A landscape with many valleys, sampled at points; each row gives a point and its height.
From any point a ball takes the steepest step (drop divided by distance) to one of its 2 nearest points. It stops when none of these is lower. Distance is the straight distance between rows; heights are no part of it.
q579: [ 12 -13  17 -25  -3  -4  18 -16  18 -14 -20  -6  -6   7 -12  24 -21 -24
  17 -38 -22 -12 -18 -21 -23 -11  11  36  -9]  h=723
q892: [  0   6  13   3  -3  -4 -26  13 -18  -5  24 -38  12 -20  14  -1   1   8
   4  -4   5 -11 -16   8   5  23  15   5  23]  h=735
q750: [-30   7  -3  -1   7  -2   2   4  -3  -3  24  23   2   7  -4   8  19   9
  -9   5  10  -5  17   3   1  12   7 -22 -19]  h=502
q870: [-20   0 -13 -25  -2  -2  -9 -15   7 -22 -42   5   9  14 -20   8  -3 -15
  19 -28 -15 -30 -17  -8 -16   1   1  21  12]  h=562
q519: [-26  14 -20  12   5   9 -36 -16 -15 -12 -13 -31  25 -17  28 -12   7   2
  14  -8   9 -12 -10  -9 -16  32 -19  25  23]  h=624
q966: [ -8   0 -15  -2   9  18  16   8 -13  22  14  35   3  26 -19   1   5  12
 -19  12   5  33  27  26  13  -5  12 -34 -15]  h=405
q266: [-12  -5  -3 -16  -6   8  -8  20 -16  -4  -7  -4  24  17 -29  11  -5   8
  -5  -2   8  -3  -1  14   1   6  15  -2  -7]  h=756
q726: [  8  -4  -1   2   8  18  19 -20  -4   0   2  -5  -3   9   9   6 -12 -17
   4 -11  -8  24   4 -11 -15  -1  -1  13  -8]  h=427
q895: [ 13  -7  -3  15  -3  16 -22   4 -26   3  -6 -55  28 -15  17  -6 -20  -6
   1  -7   8  14 -17  -5  -8  26  -4  39  16]  h=687
q493: [ 32 -10  -5 -13  -7   3  12  -6  13   3 -33   5 -19  16 -21  -7 -26 -14
   8  -8 -21   4 -19  11  11 -35  -3  -4  24]  h=617
q215: [ -7  -6   1   1  -1  22  -6  30 -25  18  14  -1  27  13 -15  10   2  19
 -26  15  25  25  26  18  -3  20  13   3 -39]  h=489
q95: [  0   4 -24   4  15  31  22  -9 -11  16  -7  26   6  31  -7  -7   0   1
 -16   9   5  39  28  17   0 -16  -1 -20  -5]  h=345
q109: [-10   7  13   4  -5 -33   9   1  23   2   9  28 -25 -16   2  -6  16   5
   2  14   2 -17   3  -6  14 -11 -11 -26  -9]  h=248
q823: [ 11   1 -18  21  -2  16  13   4  18  15 -27  24 -21   2   4 -19  -2  16
 -13  45  -1  14  18  -6  14 -29 -49 -16   1]  h=243
q82: [ -2 -11  13   2   0   5   2  29 -16  16  35   2   7   3  -6  14  -1  14
 -19  14  17  15  10  15   8  15  19 -11 -27]  h=468
q990: [-24  12  19 -27  -1 -36 -11  -6  16 -23  11  16   3  -7  -2  17  30   4
   9 -17 -10 -55 -13  -6  -5  11  22 -11   3]  h=106
q982: [-42   9 -19 -20   2   9 -25   4 -17 -20 -19  -3  36  17 -18  14   5  13
   6 -16   8 -21  -4   3  -9  22  12   5   5]  h=696
q975: [-17  17  19   7  -4 -35 -12  16  14   3  25  19 -18 -22   8 -10  26  16
   0  23   9 -22   1   6  26   4   0 -37  -1]  h=253
q89: [ -3  14   5  25  -8 -22  -9  17  15  16  13  11 -28 -25  12 -28  14  18
  -2  33  10   0   6   7  29  -3 -20 -37   7]  h=211
q300: [  7   0 -13   8   8  22  -2 -15 -17   1  -5 -20  11   1  15  -7 -11 -11
   7 -10  -5  24  -2   0 -10   5  -6  16  20]  h=496
q757: [-21  17 -11   8   3 -11 -40 -11  -5 -18   0 -28   7 -24  29 -19  14   7
  18  -7   4 -25 -13  -3  -1  22  -9   3  31]  h=598
q885: [ 18 -10  15   3 -10   2 -14  13 -21  -2  12 -47  16 -14   3   5 -17  -3
   4  -6   0   2 -22   2   1  17  12  23  11]  h=715
q142: [  1   1   3  -4 -13 -14 -21  -7  11 -16 -30 -24   0 -15   5 -11  -8 -14
  20 -15  -4 -35 -25 -13  -7   3  -9  29  17]  h=671
q514: [  6  -7  -3  -5 -12  -1 -11  21  -2   2 -14  -5   5   3 -22  -7 -13   4
  -5  11   4   4  -3  14  19  -8   0  -9   4]  h=778
q979: [  7 -17  14 -26   2   0  21 -10   0 -10   7  -2  11  14 -15  39 -14 -12
   4 -32 -13  -2 -11 -16 -20   3  25  26 -18]  h=757
q21: [ 13  -1 -22  -6  -6   4  -5   2   9  -1 -32   8 -14  15 -20 -20 -12   1
  12   3 -13  -1 -14  25  24 -29  -7 -23  35]  h=575
q606: [-23  13  15 -15   1 -39   3 -21  27 -17  12  36 -17  -8   7   6  36   0
   5  -9  -7 -44   3 -11  -4  -4   5 -23  -8]  h=8
q122: [  1   3  14 -18  -9 -29   4  -7  29 -12 -25  15 -16  -5 -14   0   3 -14
  18 -15 -10 -38 -17 -13  -3 -19  -2   6   4]  h=434
q428: [ 15  -7  32 -20   9 -41  31 -24  39  -9  22  35 -25  -2  12  29  16 -14
  -3 -28 -17 -23 -12 -28 -13 -11  29   2 -24]  h=206
q481: [  8   6 -34  23   4  23 -17   2 -11   8 -16 -15   5   4  15 -31   1   9
  -3  23  10  20  10  18   7  -6 -18  -2  23]  h=252
q865: [ 33  -5  18   3   3  -5  30 -22  22   8   6  13 -40  -4  10  -4 -14 -18
   8  -8 -25  17  -2  -8   9 -25  -4  -3   4]  h=249
q454: [ -6 -14  11  -2   3   5  20   6  -8   1  27   0   8   4  -5  28  -1   0
 -12  -5  10  11  11 -12 -14  12  11  12 -40]  h=429
q825: [ 14   8 -17  27  -6   1 -15  14   3  16   9   0 -23 -12  16 -38   5  18
  -7  32   6  18  13  19  29 -10 -16 -34  19]  h=168
q9: [-22  12 -10  -3  11  16   0   2 -24   8  23  15  14  23  -2   2  14  13
  -7  -5   8  14  14  20   4  12  22 -24   2]  h=460
q557: [  3  -5 -16  12   2  27  10   8   0   8 -26   8   9  14 -10  -6  -2   6
 -19  31  12  25  28  -3  -5 -10 -28   6 -23]  h=540
q859: [ 12   7   7  21   2  -4  -2   0  -7  14  39  -4 -20 -16  20 -18   4   5
  -2  12   2  18   8  16  18   2   6 -26  14]  h=103
q616: [ 23   0  37 -10  -1 -35  17 -25  30  -9  20   7 -18 -17  20  21  10 -20
   5 -26 -16 -30 -19 -27 -17   0  24  17  -8]  h=285
q197: [  3   8  -3  11   7   3  -9 -20 -13  -3  18 -24  -1 -15  26  -7   3  -9
   9  -9  -3   4  -1  -6  -9  16  -2   7  19]  h=545
q711: [ 18 -10   1 -22  -6   6   0 -11   2 -13 -32 -13   3  11 -20   9 -26 -24
  20 -34 -25  -8 -28  -2 -12 -12  12  31  20]  h=679
q571: [ 18  -3 -28  25  -4  18  -8   9   6   8 -32  -4  -4   1   4 -32  -4  15
 -12  40   7  12  11   6  11 -20 -38  -2  12]  h=289
q125: [ 25  -3  24  22  -9 -16  10  17   6  24  35  -2 -24 -22  11 -11  -7   4
 -10  24   3  23   0   6  25  -6  -6 -20  -5]  h=167
q12: [ 13   1 -22   1  14  29  25 -22  -3   5 -23  20  -9  27   0  -6  -8  -9
   0   2 -12  33  12   8  -3 -30 -13  -9   9]  h=237
q336: [  9  -7   8  -6 -14  -9 -23  14  -7 -12 -20 -40  14 -15  -6   1 -20  -8
  13 -11  -3 -20 -29  -5   0  10   3  32  16]  h=699
q623: [  2 -11  -6  -5   5  21  23   5  -8   4  -1   5  13  17 -11  17 -11  -4
 -16   3   9  30  20  -7 -14  -2  -4  12 -39]  h=372
q791: [ -2   3  -6  12  -7  -8   8  -1  20   7 -13  24 -22  -8   2 -13   7   5
  -4  26   1  -2  12  -7  12 -17 -34 -19  -4]  h=182
q554: [ -3  -2   2  13   3   5   5  21 -10  24  33  19  -6   2  -3  -5   7  15
 -21  20  11  25  22  21  22   6  13 -33 -19]  h=443
q954: [  3   2  -1  -8  -9 -19   2   6  22   0 -23  22 -21   3 -21 -11  -3   1
   7   3 -13 -16 -10   7  21 -27  -6 -22  14]  h=539
q981: [ 25  -5   2  11  -1  -5  17 -12   3  10  21   5 -28  -5   9 -13  -6  -9
   2   1 -11  19   2   3  13 -13  -1 -18  14]  h=176
q735: [ -1   9 -18  29   3  15 -20  11 -13  16  12  -9  -1  -5  17 -33   6  17
  -7  26  18  21  19  22  12   9  -9 -17  12]  h=210
q23: [  5   3 -18  10  14  24  18 -30   3  -1 -15   5 -13  11  17  -5  -3 -16
   7   0  -8  25  14 -13 -11 -14 -25  11   2]  h=347
q628: [-40   6 -10 -17   0  17 -12  24 -25  -9  -8   0  45  21 -27  22   7  18
 -10  -8  19  -8   9   9 -12  23  17   2 -20]  h=729
q697: [ 13   0  34   1  -1 -16  -3   8  -6  -2  37 -22  -1 -24  13  10   4  -1
   5  -4  -2 -13 -15  -1   2  18  25   3   9]  h=752
q889: [ 17 -13   8   6  -5  12   8  13  -6   7  -1 -19   9  -2  -6   7 -19  -4
 -12  10   6  21   7  -6  -6  -1  -8  17 -22]  h=302
q720: [-12   4  -8  15   4  16 -20  -4 -23  -3  -1 -38  25 -18  23  -2  -3  -3
   4  -4  14   4   0 -14 -21  33 -14  33   1]  h=655
q647: [  0  -5 -14   5   5  31   9  16 -12  21  -7  14  24  23 -15  -4   0  13
 -29  22  21  37  37  15  -6   3  -7  -1 -37]  h=512
q478: [-13   0  18 -18   7 -37  20 -14  27 -11  21  38 -13  -2   3  28  27  -2
  -4 -16  -6 -30   0 -18 -11  -3  20 -10 -25]  h=112
q226: [-28  13  -6   8  10   9  -5  -7 -16  -2  25   0  12  -1  17   1  19   8
  -5   1  14  -1  19  -2 -15  24   0  -4 -10]  h=499
q974: [-28   7 -27 -22   5  12 -20 -10 -14 -18 -37  -3  34  23 -18   9  -2  -2
  18 -32 -10 -17 -20   3 -10  10   9  16  26]  h=639
q886: [  8  -7 -29   3  -7  14  -5  10  13  -2 -52   7  -1  15 -18 -19 -10  11
 -10  29   1   0  -1   5   9 -25 -32   1  11]  h=336
q777: [  9 -26  28 -23  -2  -8  22  16  -2  -5  18   1   9   7 -23  44 -12  -1
  -8 -17  -2  -4 -13  -8  -8  -1  31  16 -31]  h=780
q737: [ -5  18   9   8   4 -16 -29 -24  -8  -8  26 -25  -7 -28  38 -12  13  -1
  16 -15  -7 -16 -13  -3  -5  18   3   0  37]  h=576
q566: [  9  -9  -7 -12  -9   1 -12  -4  12 -16 -55 -17   2   1 -15  -6 -23 -20
  19 -18 -15 -24 -28  -4  -5 -13 -10  36  21]  h=632
q398: [-24   0   6   5  14   6  13  -2 -12   3  47   6  10  -1  15  21  19  10
 -17  -1  16   2  20 -11 -19  28  10   4 -35]  h=467
q854: [  9   1  33 -11  -7 -34  12  -8  28 -11  -9   2 -16 -19   1  13   4 -18
  14 -15  -5 -32 -14 -28 -14 -11   2  21 -15]  h=368
q649: [-16  14 -20   6  16  17   8 -23 -14   9  17  22  -1  18  12 -10  15   0
   1  -7   0  20  21  10  -4   0   5 -25  14]  h=506
q87: [ -6  -2 -12 -15  -4  -5  -1  -4  16 -13 -34  11  -8  13 -21  -4  -5  -9
  14 -11 -13 -20  -9   0   2 -18  -5   0  12]  h=493
q143: [ 13 -14  33 -12  -8 -18   3  16  -6  -7  19 -19   9 -10  -9  27  -4  -1
   3  -9  -1 -15 -18  -5  -1   7  25  14  -8]  h=769
q943: [ 23 -10  15  15  -9  -6   8  16   5  12   6  -8 -12 -20   0  -6 -12   0
  -9  22   6  13   3  -5  12  -7 -15   3 -13]  h=231

Where does a ball stop that starts at each point below?
q720 => q12
q647 => q12
q122 => q606
q398 => q859
q557 => q859

Call two points neighbours if one is among the 2 nearest of the other. Go from one point of each pair to the other, from neighbour to neighbour, staying as low as possible. Name the highest point that can't be avoided.
q566 and q12 => q885
q9 and q859 => q750
q791 and q825 => q975
